Points on a hilly landscape, in no order, each with its height.
From any point a climber steps to the highest of the 2 points nearest to it. It stops when none of these is higher. Distance is the straight distance between rows; heights are no part of it.
nim: [163 161  78 150  91 160 206 130 109  99 116  70 110  90 171 135 169  99
 166  81 115 129 125 160 123]  (h 101)
Pipu: [126 124 148 159  87 140 138 122 153 118 160  90 125 127 165 182 200 148
 154 111 115  74  81  78 146]  (h 224)
kegod: [137 115 142  89 111  79 162 119 187 159 133 130 204 142 145  97 155 136
 123  77 151  98 155 127  97]  (h 104)
porab: [117 152 168 100  88  90 133 118 166 142 148 108 195 110 142 118 140 162
  96  62 114  96 148 116 117]  (h 114)
Relo: [126 111 100 216 166  99 144 130  87 117 110 108  96  94  90 107 140 168
 165 159 141 121 127 121 116]  (h 293)
diluk: [126  85 133 184 125  66 102 108 111 138 145 162 139 179  73  71 116 141
 138 160 157 130 140 157 166]  (h 417)
Zapum: [ 64 109 174 150  86 157 141 134 141 149 150 127 137 140 134 134 152 148
  80 117 113 109 148  83 119]  (h 139)
lados: [164 101 107 112 115 137  93 157 163 139 143 134  70 101 124 135 116 107
  84 134 109 153 105  90 157]  (h 290)
gufu: [101 117 152 111 150 108 132 123 115 132 148 176 169 148 113 140  77 113
 133 126 110 179 134 132 182]  (h 570)
luku: [ 81 125 123 130 194 178  77 121 109 117 140 175 186 184 123 127 135 126
 102  60 124 136 106 108 163]  (h 508)
kole: [124 152 131 142  61 200 116 141  90 124 126 129 119 115 117 165 123 122
 119 143  91 139 116 148  70]  (h 437)
fos: [120 142 103 112 118 141 121 102 141 102 111 144 112 114 132 143 138 150
 133 147 125 122 160 137 191]  (h 170)
Tudub: [150 154 137 166 132 101 132 110 135 155 128 115 112  87  93  73  74 111
 114 128 169 154 159 104  97]  (h 54)
famu: [158 168 163 104 107  69 104 119 138 134 109 115 129 117 131 144 153 133
 131 141 132  52  99  99 120]  (h 283)
sogek: [ 93 202 125 139 100 165 112  83 132  87 140 169 155  80 106 134  77 106
 128 135 157 135 181 112 139]  (h 71)
pono: [172 112 101  88  98 116 116 171 116 125 175 154 136 129 116 167  63  61
 110 142 111 145 106 102 119]  (h 384)
Koz: [158 155 135  88 137 126 189 116 129 136 156 126 188 140 150 126 109  73
 162 100 127 142 133 179  74]  (h 517)
guf: [147 116 118 166 111 115  99  68 101 125 104 151  86  99  66 130 165 109
 132 141 144 150 182 120  81]  (h 436)
tud: [ 98 109 116 168  95 119 133 186 144 131 103  55 121 185 202 163 147 130
 140 129 114 114 108  53 106]  (h 181)
leri: [148 151 114 176  83 175 149 107  62  86  89 120  99 116 118 162 127 111
 153 143 112 148 112 164  86]  (h 374)
gese: [129 112 156  92 144  82 165 116 171 175 128  93 166 155 163  84 150  82
 109 103 163 121 175 101  93]  (h 96)
rilo: [140 137 154  90 127 177 111  99 106  94  96 130 102 165 158 160 187 159
 115 152 130  75 109 172 152]  (h 207)
zed: [139 122  95 189 108 152  86 103 109  98 119 182  94  81  70 152 127 133
 138 126 154 153 138 129  88]  (h 382)
buli: [105 123 161 182 128 145 112  85  80 152 129 142 124 143  80 145 155 118
 133 151 101 158 162 159  73]  (h 520)
Vala: [146  96 109 163 178 142 139 137 144 162 128  91 124 159 143 121 138 114
 162 122  66 191  74 196 112]  (h 503)
gobol: [165 114  95 176 138 100 100 133  94  94 100 132  80  89  86 141  98 147
 150 167 150 130 119 127  96]  (h 331)
vati: [ 88 130 165  67 155 180 120 159 122 154 120 159 104 129 127 137 140 163
 101 150 118 120 131 106 149]  (h 59)
vef: [153  82 100 134  99 133  86 161 125 115 128 150  85 149 110 147  86 114
  93 153 127 155 107 113 110]  (h 328)
Zos: [ 87 141 184 144  94 144 118  87 144 107 152 122 179 108 110 107 139 149
  78 110  93 107 144  94 142]  (h 126)
bam: [157 154 116 185 185  84 152  96  91 138 136  95 112  86  70  87 110 126
 187 173 128 135 144 116 151]  (h 265)
bag: [154 105 112 145 106  91 141  79 126 108 128 144 137 154 122  96 132  83
 145 100 212 168 180 148  82]  (h 312)
Zigid: [150 134  81 168  92 149 100 145 108 158  83 106  58 133 131 171 182  89
 123 168 113 115 142 119 126]  (h 259)
rar: [104 138 148 139 143 108 138 167 113 162  90 123 136 149 159 149 109 158
 167 151 135 100 126  83 104]  (h 179)
pasog: [ 72 109 169 165 146 124 141 149 131 151 142 148 183 158 113 109  74 166
 120 120 103 157 119 135 148]  (h 674)
tasa: [175  84 147  66 123  86 155 151  91 123 102 139 155 101 103  86  73 122
  90 134 142 132 149 108 133]  (h 324)
Solom: [176  89 101 138 109  88 131 128 105  90 160 166 145 113  77 160  70  96
 141 152 116 140 117 100 153]  (h 442)
buz: [159 138 119 128 149 119 177 132 123 138 127  86 148 175 168 122 133  93
 179 124  99 133  96 181  82]  (h 594)
gere: [157  99 104 131 103 146 195 133 143 108 153  81 111 137 169 142 158  64
 142  90 144 145 113 121 137]  (h 118)
Gor: [146 161 156  66  90 152 128 128 113 114  77 123 141 137 142 122 117 143
  99 133 116 119 139 191  86]  (h 665)
Fub: [ 94 164 130  90 164 114 127 154 111 127 123 117 150 104 146 156  95 178
 159 188 126  45 150  95 120]  (h 157)
Mek: [155 104 118 125 159 129 117 208 162 146 152  91  82  93 157 113 129 211
  93 144 108 112  67  78 134]  (h 234)
nuge: [ 71  81 125 186  99  61 104 101 110 129 134 138 114 195 123  98 125 136
 118 140 184 142 148 134 158]  (h 383)
Paf: [128 110 128 138 147 131 111 122 155 123 111 154 100 148 141 114 115 149
 126 112 173 142 125 171 106]  (h 622)
gapo: [ 80 133 140 137  64 150 143 173 157 170 118  88 106 156 178 158 153 125
  92 127 120  93 127  66 106]  (h 159)
Bifes: [ 75 149 141 102 149 128 126 141 125 112 144 114 159 109 144 133  55 204
 123 174  93  93 121 109 128]  (h 140)
rop: [177 164 111 162 110 137 195 125  86 112  61  75  60  81 124 115 156  85
 141  98 128 143 122 149 141]  (h 87)
Baf: [117 108 142 155 148 108 119 189 119 143 110 120  81 113 140 138 121 187
 126 144 145 122  90  84 111]  (h 204)
govu: [ 86  99 150  73 161 153 151 132 120 172 112 134 114 166 158 151 149 121
 127 157 142 117 167 119 129]  (h 72)
Kiniv: [108  99 134 174 112  74 146 100 102 115 119 127  98 162 123 121 141 112
 157 125 192 134 148 110 117]  (h 348)
bef: [108 113 180 162 155 143  81  71  94 131 131 132 148 161  91 161 164 114
 106 146  78 135 120 124 127]  (h 617)
Gozef: [143 135 119 110 165 167 126 129 132 147 150 156 131 111 110 138 169 114
 155  78 108 143 116 163 134]  (h 393)
tadol: [156  99 158  98 109 110 201 133  81 125 130 156 144  86  84 101 101  96
  86  86 144 165 155 118 123]  (h 294)
tiv: [112 189 162  76 123 160 113  86 145 108 114 122 171 126 142  69  99 140
  99 137 103 109 126 222 122]  (h 567)
ruda: [ 80 113  99 121 205 165  96 143 153 117 198 158 160 139 137 113 155 126
 111  61 157 127 114  96 167]  (h 464)
Toso: [ 69 118 163 150 170 138  84 129 144 145 161 148 177 158 113 112 130 142
  96  85  82 159  99 117 136]  (h 572)
gav: [103  97  94  84 194 151 119 138 191 135 189 143 131  98 113  81 149 120
 121  89 165 137 135 108 164]  (h 476)
Labam: [157  93 137 144 122  71 147 127 135 105 166 170 160 142  68 127  62  86
 142 117 137 196 108 119 176]  (h 498)
Kib: [ 86 116 136 177  79 128 153 130 142  88 112  71 124 147 177 164 150 165
 148 136 114  99 102  69 152]  (h 203)
bigiz: [174 185 121  73 151 142  65 103 150 130 152 149 119  82 117 161 173 125
 158 105 130 118  90 140 130]  (h 350)
filu: [130 112  83 164 106 164 140  99  82 118 107 111  72 111 118 177 174  94
 149 172 114 119 155 111 159]  (h 289)
mager: [145  91  94 127 150  61 136 115  87 156 123 187 130 193 105 109 126 127
 173 153 186 157 150 174 156]  (h 463)
bupid: [139  57 104  89 130 134 160 138 112  89 157 124 116 138 143 149 140 115
 125 125 140 135 111 119 160]  (h 136)
Rafif: [ 75 165  95 136 124 183 129 185 130 129 153 128 145  68 139 128  62 203
 130 149 105 133 137 109 107]  (h 119)
sibat: [162 132 118  92 130 108 161 178 123 157 131 155 160 117 116 103  61 102
 113 120  93 164 109 177 119]  (h 395)
noli: [ 84 177 135 122 139 163 113 110 154 114 142 143 187 166 156 111 127 147
 113 143  90  98 140 236 153]  (h 516)
gedos: [146 132  95 167 126 155 142 117  87  79 122 106  92 117 135 149 150 108
 158 172 119  87  99 171 136]  (h 327)
Rovo: [151 141 128 145 180 122  95 106 179 129 134 132  86  65 104  68  87 158
 130 112 180 198 150 106  95]  (h 42)
Zakek: [ 98 133 113 114 120 143  70  84 166 102 141 135 188 190 162 153 163 151
  96 170  84 121 138 180 127]  (h 490)
kinif: [166 145 136 116 149  67 149 168 147 154 112  87 140 113 142 131 167 138
 156 123 106  45  92 102 165]  (h 262)
fuf: [147  75 141 107 111 104 170 100 129 116 141 152 127 106 116 113 128 107
 112  71 196 152 174 116 121]  (h 281)
taz: [146 129 149 173 123  85 154 131 136 159  61 101  93 115 128  68 121 104
 110 100 149 147 159 107 142]  (h 66)
vapa: [120 121 171  76 143  97 174 137 122 194  82 101 136 179 169 122 148  96
 122 133 148 125 179  97  96]  (h 86)
todog: [110 140 165 126 154 156  52  79 136 115 125 129 144 184 133 141 165 128
 101 173  79  94 132 152 115]  (h 543)
nobol: [ 84 160  89 142 129 162 127 129 146 100 120 129 146 109 158 137  46 177
 157 144 110 191 115 142 132]  (h 98)
Gosu: [170 117 133  94 117  81 113 125 151 141 137 133 177 128  97  82  76 113
  91 121  95 133 131 138 123]  (h 358)
dafut: [142 136 128 103 104 177  95 123 118 151 113 121  52 138 125 146 180 106
 118 158 125  80 121 138 128]  (h 232)
zaba: [ 96 145 184  90 167 170 137 162 108 150 181 161 129 122 117 115 145 124
  99 112 147  78 106 127 134]  (h 47)
Bak: [110 123  85 148 136 154 144 128 169 163 138 131 132 127 145 133 167 129
 162  95  94 146 114 196 138]  (h 435)
parus: [158 112 125 140 143 140 119 188 171 130 182 113  99  85 125 133 118 156
  73 124  80 142  73  75 164]  (h 260)
fekel: [ 81 189  82 140 129 136  90  84 161 101 141 168 164 125 122 139  62 144
 148 152 125 152 156 145 142]  (h 83)
sez: [143 170  85 104 119 114 141 167 128 159 141 135 173 114 133 124  78 125
 171 107 111 138 140 161  78]  (h 448)
Senu: [119 114 107  96 168 124  83 134 204 138 150 136 118 126 137  66 127 133
 138 114 199 121 129 147 118]  (h 529)
gup: [167 152 127 174 113  89 144 154 105 118  43  89  83 108 115  95 166  75
 104 126 137 122 148 120 143]  (h 76)
kulo: [102 143 153 105 104 159 140  97 103  90 101 128 111 184 167 175 158 144
 134 168 146 107 135 146 201]  (h 189)
kinof: [139 165 111  89  75 153  99 157 114 108  81 113 121 101 152 147 103 153
 112 137 122 123 123 119  61]  (h 538)
bigos: [140 131 138 118 126 113 150 123 150 101 127  74 139  95 152 147 188 156
 148 106  74  84  75  99 184]  (h 243)
pid: [177 181 163  83 100 135  77 130 119 126 158 134 110  96 117 163 149 116
 133  99 147  79  91 121  96]  (h 316)
Fup: [127 100 105  44 150 141 148 122 135 103 121 150 110 117 147 146 147 147
 123 113 155 157 144 130 201]  (h 154)
Tur: [161 107 122 113 171  99 123 138 137 166 110 150 113 162 118 109 112 107
 173 134 165 151 123 148 133]  (h 526)

Call two points neighbours if one is among the 2 nearest of the other. Go from one point of each pair to the other, from neighbour to neighbour, staying as high as possible. Name the lowest point that can't be avoided.
Paf, bef => sogek
Gor, bef => Zakek
buz, Paf => fuf
pasog, Paf => ruda

Where does a climber stop that starts at each point below?
fekel => pasog
vati => buz
gapo => buz
Baf => pasog
famu => buz
bam => bef
tadol => buz
fuf => Paf
kulo => Gor
Tudub => Gor

For each start below, name every point that the climber comes to, in order.
bupid => Fup, fos, kulo, rilo, dafut, Zigid, filu, gedos, leri, kole, kinof, Gor
Zos => Zapum, gapo, tud, Kib, Pipu, bigos, kinif, famu, pid, bigiz, Gozef, Bak, Vala, buz
sogek => fos, kulo, rilo, dafut, Zigid, filu, gedos, leri, kole, kinof, Gor
